Points on a hilly landscape, in no order, each with its height.
A ball rolls from a point to whichever of its 2 nearest points has the largest drop for the distance, and stops where none of them is lower. Distance is the straight distance between rows; heights are no part of it.
lev: [110 111 124 126 131 134  72 112 127 141 161 127 127 182  92 122 127 159
 114 152 110 150  98 120 130 137 157 102]  h=169
Duvo: [ 88 133 133 139 101 148 119 117 157 147 142 105  81  90 120 147 116 127
 179 113 101 123 124  96 157 146 116 122]  h=365
serom: [189 177 105 150 170  90 137 163 131  92 133 141 146 178 119  81 180 162
 156 103  86 132 109 116 130 116 123  70]  h=518
Sev: [ 79 111 139 149 115 158 121 104 180 143 143 104  47 109  88 110  95 127
 158 111 102  87 133  99 196 158 109 119]  h=305
tuso: [138 155 145 154 123 124 132  67 161 137 118 107 119  99 145 128 151 179
 185 120 121 155 119  93 136 144  78  73]  h=619
Gapo: [142 144 125 125 135 154 163 130 143 125 103 155 142 108 136  77  85 129
 120 154 139  79 130 103 132  96  84 107]  h=608
kevut: [139 131 120 164 121  98 136 147 108 136 116 119 177 100 183 146 197 130
 132 106 196 141 130 150 116 131 117 156]  h=594
Laz: [140 153 108 171 170 110 147 230 154 151 154  87 134 127 172 133 180  57
 168  73 169 142 140 146  71 122 129 153]  h=651
pul: [101  97 117 123 118 151 141  94 157 115 125 139 107 131  98 116  65 123
 102 142 117  74 131 126 167 146 114 133]  h=664
gat: [158 133 139 131 152 106 129 216 136 156 156 107 169 103 185 136 160  47
 164  77 180 116 117 134  65 115 144 168]  h=644
Fek: [149 160 102  95 129 128 187 115 103  76  78 159 132 151 124 112  67 105
  88 161  89  94 106 127 149 131 111 139]  h=661
mez: [135 126 154  94 102 102 126 121 153 148 142 106 111  91 142 171 135 103
 200  86  87 158 130  93 123 135 124 115]  h=567
rided: [140 124 134  92 135  85 113 166 106 116 154 132 158 153 116 144 172 105
 152 103 108 146 139 141 131 122 177 150]  h=617
Memiv: [149 151  79  94 144 106 178  77 116  95  71 153 137 154 115 113 106 143
  79 150  82 115 121 131 171 139 115 111]  h=686
vusu: [ 71 131 128 188 119 164 136 110 170 134 129 111  73 115 105 107 106 165
 132 116 137 105 157 104 193 152 104 141]  h=389
sedi: [113 112 119 162 138 158 104 155  85 124 119 142 145 155 125 135 145 156
  80 182 161 153 130 171  85 112 157 134]  h=253
gizot: [117 123  91 153 169 114  89 125  93 128 127 118 121 174 106 151 174 191
  64 154 152 216 139 158 147 121 177 132]  h=315
vop: [ 96  92 111 136 126 124 100 147 116 121 138 106  88 154 117 154 141 139
  83 116 128 187 174 137 158 118 175 182]  h=41
Luk: [183 139 122 161 147 102 144 166 117 147 117 117 208 115 189 141 182 112
 159 102 191 155 125 130  80 124  94 125]  h=618
zaf: [113 132 108 172 156 152  99 178  89 111 133 121 121 161 124 111 152 174
 102 147 155 184 133 158 118 104 160 122]  h=300
Piba: [155 172 112  84 155 115 134 136  73  67 122 176 159 189 124 116 108 126
  82 168  83 146  93 158 106 148 157 128]  h=579
tirap: [122 141 177 118 105 139 127 158 164 143 145 123  95  89 108 110 105 109
 206 126 104 103 107 108  87 112 108  80]  h=595
miboz: [127  84 141  66  80 111 100  76 126 152 140 147 167 131 104 171  78 112
 102 163 120 106 113 131  90 136 118 129]  h=313
Totek: [106  99 168 100  94 146 117  77 157 157 114 141 124  91 128 156  74 117
 136 155 125  96 117  91 103 141 109 100]  h=626
Sefe: [120 120  98  92  93  82 142  97 110 100 106 142 128 117 120 145  99 102
  47 133  87  73 141 166 174 153 140 180]  h=698
Sep: [131 137 177 101 119 116 117 122 137 156 155 117 126  79 138 187 162 120
 195  86 130 169 107 123  97 133 141 135]  h=545
gopos: [ 78  99 142 157 108 164 118 151 138 137 133 107 112 112 127 133 126 134
 129 130 152 104 165 133 140 126 127 149]  h=444
gozuk: [126  93 133 124 115 144  77 125  88 141 135 151 170 130 137 165 119 147
  82 191 166 152 114 163  84 103 152 132]  h=203
ref: [146 166 142 140 133 106 137  90 157 134 131 101 116 112 149 152 196 154
 196  87 119 178 118 109 151 161 116  94]  h=662
mabom: [125 152 152 183 135 148  90 127 124 129 138 125 146 143 130 107 163 225
 156 161 161 191 115 142 104 115 114  69]  h=467
Girin: [177 162 134 101 126  62 128  91 150 138 132 109 135 142 147 138 189 158
 198  71  92 188 121  96 144 137 134  93]  h=672
Vive: [121 125 167 144 102 163 123 169 131 156 140 131 163  78 176 154 143 107
 168 123 194 126 119 141  72 108 125 148]  h=474
koga: [ 87 139 130 161 111 175 147 117 179 148 148  92  60  48 132 153 139 110
 191  80 107 127 139 105 151 155  97 115]  h=400
bepe: [141 141 124  92 124 123 156 137 140 131 114 132 137 129 132  94 101  98
 145 134 108  85 132 115 120 107 114 105]  h=620
mepa: [153 149  99  89 156 116 177 133 141 101  98 144 111 138 104  88  82 107
 133 118  83  75 134 101 164 107 108 110]  h=633
pifu: [ 98 151 136 186 133 182 130 143 169 149 146  95  86  48 143 136 150 136
 186 100 148 137 134 114 119 147  82 120]  h=425
kilur: [150 153 106 142 140 117 175  95 163 104  98 111 102 134 120  68 143 141
 135  87  89  89 146  78 213 140 102 103]  h=423
pura: [134 136 145 169 121 147 124  97 134 129 119 131 146 125 138 106 140 197
 151 163 161 144  91 117 130 122 101  66]  h=552
lanev: [ 92  92  88 159 167 121  88 131  98 129 130  89  93 147 103 150 163 167
  34 139 130 214 164 139 158 135 179 169]  h=168
kis: [101 107 139 116  96 113 131  63 181 147 120 102  77 108 101 120  98 129
 150 112  90  98 128  79 194 165  95 113]  h=187
dovef: [ 95 119 124 196 142 184 128 180 141 126 150  97  94 119 135 105 123 136
 149 122 164 112 138 132 130 109 118 123]  h=466
rafog: [151 124 166 104 132 116 124 154 146 156 149 120 112  83 138 136 127  84
 187  87 117 114 125 101  90 111 121 111]  h=582
dusu: [115 132 116 114 133 104 154  79 178 132 100 105  82 137 121 112 134 137
 149  99  82 123 148  82 190 148 107 110]  h=333
Zut: [155 161 105  52 146 121 186 124 109  74  90 163 111 169  99  93  63  86
 110 135  53  89 126 110 151 121 123 146]  h=648
kulo: [140 139 115 164 139 140 118 159 125 118 143 115 145 128 164 136 191 141
 161 114 186 155 147 128 117 102 119 151]  h=570
rig: [152 175 110 127 178 125 150 138  73  71 123 163 138 198 117  85 128 155
 109 158  93 137  99 153 140 135 144 120]  h=560
Barev: [120 109 177 120  93 130 103  81 126 167 118 132 164 105 152 185 122 143
 166 168 166 147 111 126  75 119 113  87]  h=284
Rof: [114 151 124 189 146 172 111 140  95 112 128 130 132 164 117  86 161 201
 116 165 158 170 128 142 130 124 130  88]  h=369
kes: [137 133  93 148 161 102 141 186 112 110 169 102 105 147 141 120 199  86
 134  60 138 155 171 144 147 109 169 176]  h=186
Tana: [ 91  90 147 115  92 134 111 103 143 141 138 125 116 122 106 134  88 113
 139 146 129 102 119 124 130 144 128 126]  h=646
Kul: [134 139  99 163 126 126 157 105 160 115  97 109 118 117 143 107 174 127
 123  95 129 101 167 102 201 147 103 136]  h=368
dopu: [111 120 117 122 136 194 125 156  84 101 129 181 127 147  86 109  35 122
  69 192 148  96  97 169  85 118 149 123]  h=496
vov: [133 121 123 137 133 118 133 140 121 121 129 126 139 133 130 105 139 120
 150 124 122 106 129 115 144 120 144 122]  h=630
nagu: [122 115 111  71 132 129 113 118 114  99 140 152 124 170  82 114  80 104
  98 164  80 105  95 140 118 146 130 128]  h=435
Karo: [158 138 171 123 122 126 118 155 123 157 148 132 174  89 177 171 146 110
 196 118 180 178 109 142  55 104 133 133]  h=498
nafo: [143 135 106 164 121 124 169 160 151 105  94 136 117  83 159  89 139  86
  76  93 147  57 181 140 187 156 106 193]  h=271
gok: [111 126 143 149 128 132 122 118 132 125 149 112 144 134 122 120 149 158
 162 142 134 145 124 123 133 136 120  98]  h=605
Zopov: [101 109 137 112 117  95 109 159 114 138 153 102 107 140 114 168 158 127
 123  88 115 166 172 133 151 111 200 179]  h=106
zemub: [132 120 106 156 136 120 147 170 131 113 131 115 114 126 157 125 163  80
 131  77 127 107 177 132 169 117 162 182]  h=214
Mit: [104  83 165 134  88 144  84 121 111 184 135 143 165 115 145 190 111 140
 115 184 197 146 124 165  66 115 130 141]  h=259
bom: [145  90 172  47  86  82  86  78 136 177 140 149 151 127 115 164  99 119
 150 151 104 135 102 110  75 139 112  99]  h=257
Bala: [106 125 121 189 109 167 141  76 172 133  92 120 112 110 116 100 105 160
 105 138 142 107 125  90 178 161  94 114]  h=485
vemeb: [ 84 104 129 157 119 185 129 158 131 127 115 126  95 106 132 116  92 125
  68 137 167  89 175 144 149 108 136 172]  h=421
Pugi: [145 146 103 117 148 107 138  72 123 117  83 157 143 159 114  88 123 163
  98 154 108 138 110 105 152 138 105  73]  h=690
tev: [136 156 127 195 147 168 133 160 161 130 153  90  88 118 107  77 147 157
 187 119 154 109 128 125 131 115  94  99]  h=482
Kamo: [187 165 115 117 163  95 145 151  90  88 131 161 155 177 123  77 171 141
 128 141  96 145 110 136 128 120 151  87]  h=537
debef: [173 154 181  95 132 108 108 150 149 168 145 131 168  72 158 173 140 101
 215  82 127 174  92 128  62 121 121 127]  h=521
fefat: [174 129 119  80 148  62 129 147 127 101 158 123 139 172 114 110 175 118
 166  85  74 145 127 116 146 115 164 126]  h=631
Kesu: [159 181 106  71 116 103 185 114 103  71  74 160 120 142 144 129  88 105
  49 140  56  85 124 148 156 154 128 172]  h=674
zovep: [ 75  69 117 164 118 184 111 163 129 143 108 118  89  99 105 138  84 110
  23 158 162 121 183 152 125 110 149 200]  h=407
nole: [116  98 181 102  86 139  86 115 120 172 160 155 150 112 136 191 109 122
 151 150 161 164 105 134  51 125 142 124]  h=304
sibo: [109 119 178 104  99 162 129 120 153 164 126 120 111  79 146 128  74 108
 181 135 118 105 127  83  91 118  81  91]  h=607
Nuve: [145 130 112 122 162  86 125 190 114 129 148 110 131 146 146 149 187  63
 152  49 128 144 166 129 131 101 201 209]  h=163
vapon: [113 147 112 115 149 195 158 177  97  97 117 171 135 147 118  99  56 106
 104 181 121  76 104 163 105 113 139 136]  h=501
Sugov: [104 106 114  90 105 102 128  77 144 109 107 132 113 131 106 114  96 111
  90 117  89  80 139 123 171 152 145 159]  h=683
muzo: [106 116 158 163 112 174 118 147 155 141 146 107 122  75 152 176 145 117
 166 119 174 136 136 135 103 135  88 131]  h=451
Rup: [ 98 127 105 127 147 177 113 126  69 101 141 161 119 173  98 131  68 148
  45 179 150 121  79 175 105 125 144 123]  h=483
Nif: [120 122 113 153 146 122  74 105 120 133 148 124 129 178  93 120 167 201
 102 153 134 201 104 147 144 133 163 104]  h=213
Niv: [176 128 139  87 145  85 136 159  77 112 135 153 189 154 146 151 153 107
 134 130 122 158 137 159 103 113 183 164]  h=606
mut: [141 145 119 167 133 169 148 130 116 128 105 135 152 125 129  80 116 165
 137 163 151 105 111 114 119 111  83  80]  h=592
Fino: [125 104 103  79 121 119 123  64 100 114 125 141 136 153  92 136  78 137
  61 177  97 100  95 143 126 144 124 119]  h=391
tef: [113 147  93  89 150 141 105 105  88  89 138 163 109 198  81 127  66 129
  70 173 108 127  80 159 120 152 140 136]  h=458
gimap: [ 97  71 144  93  95 139  83  77 101 158 153 142 140 125 116 182  77 114
  65 165 145 103 116 158 114 144 135 140]  h=351
kemi: [132 143 130 169 141 146 106 138  98 143 144 120 157 139 138 134 181 179
 160 132 180 187 114 151 109 114 142 116]  h=539
vis: [135 120 105 169 121  94 158 112 158 115  96 122 116  83 170  97 169 108
  98  72 133  83 180 121 174 151  80 165]  h=312
lib: [150 156  93 107  97  85 179 105 112 112  81 161 137 109 152 132 124 116
  44 130  83  88 145 162 157 139 122 158]  h=688
gabir: [165 140 121 155 149 117 143 174 145 154 135  97 177  93 207 148 167  69
 163  84 190 126 122 133  55 107  97 149]  h=635
kop: [ 62  51 130 125 117 144 106 152 110 129 134 106  92 117  99 157  96 109
  56 143 148 138 168 150 119 114 181 191]  h=396
motot: [ 68  72 128 118 109 168  89 117 122 159 140 116 108 111 103 179  82 120
  50 154 164 122 133 152 116 129 142 166]  h=381
gudok: [140 105 142  94 118  73 107 162 104 146 154 109 143 143 128 176 169  82
 140  70 130 159 158 144 140 111 202 220]  h=142
boge: [145 118 182  72  95 111 114  98 125 164 126 152 179 113 136 150 104 138
 162 161 132 146 109 112  63 113  86  81]  h=170
Tovik: [173 180 129 187 169 135 158 171 158 125 156 116  97 148  94  59 153 159
 183 108 135 100 117 123 121 100  92  77]  h=497
vela: [153 145 130 127 133 136 170  87 138 135  60 151 149 135 121  93  98 139
 103 143 118 102 131  98 158 127  89  96]  h=638
Mipu: [165 145 132  67 146  91 133 168  68  95 144 179 168 182 125 122 130 103
 107 143  93 154 104 167  94 131 184 129]  h=593
Dupur: [140 116 105 137 133 112 176 150 135 100 106 114 137 113 147 104 142  66
  98  90 109  71 166 116 174 136 137 177]  h=241
goti: [181 150 137  74 136  55 130 103 152 132 130 123 122 161 125 114 159 128
 177  81  65 144 131  87 144 122 135  95]  h=649
Teg: [115 132 133 156  99 146 146  61 169 147 103 114 110  77 137 125 122 162
 157 136 134 117 135  90 149 158  73  90]  h=564
ganon: [113  99 119 100 130 125  82  67 119 134 151 140 131 177 103 124  87 148
 101 179 121 116  91 117 124 137 126  85]  h=291

Call two points neighbours if one is among the 2 nearest of the other. Go from one point of each pair to the other, from neighbour to neighbour, staying as low as possible. Name the highest point that can't be avoided.
kis / boge -> Girin
kis / vop -> kilur
boge / gozuk -> nole
lev / vop -> gizot

For each start below, name the point where the ball stops.
Tovik -> boge
vapon -> lev
dopu -> lev
Kul -> vop
Tana -> kis
debef -> kis
ref -> kis
gat -> gozuk
Laz -> gozuk
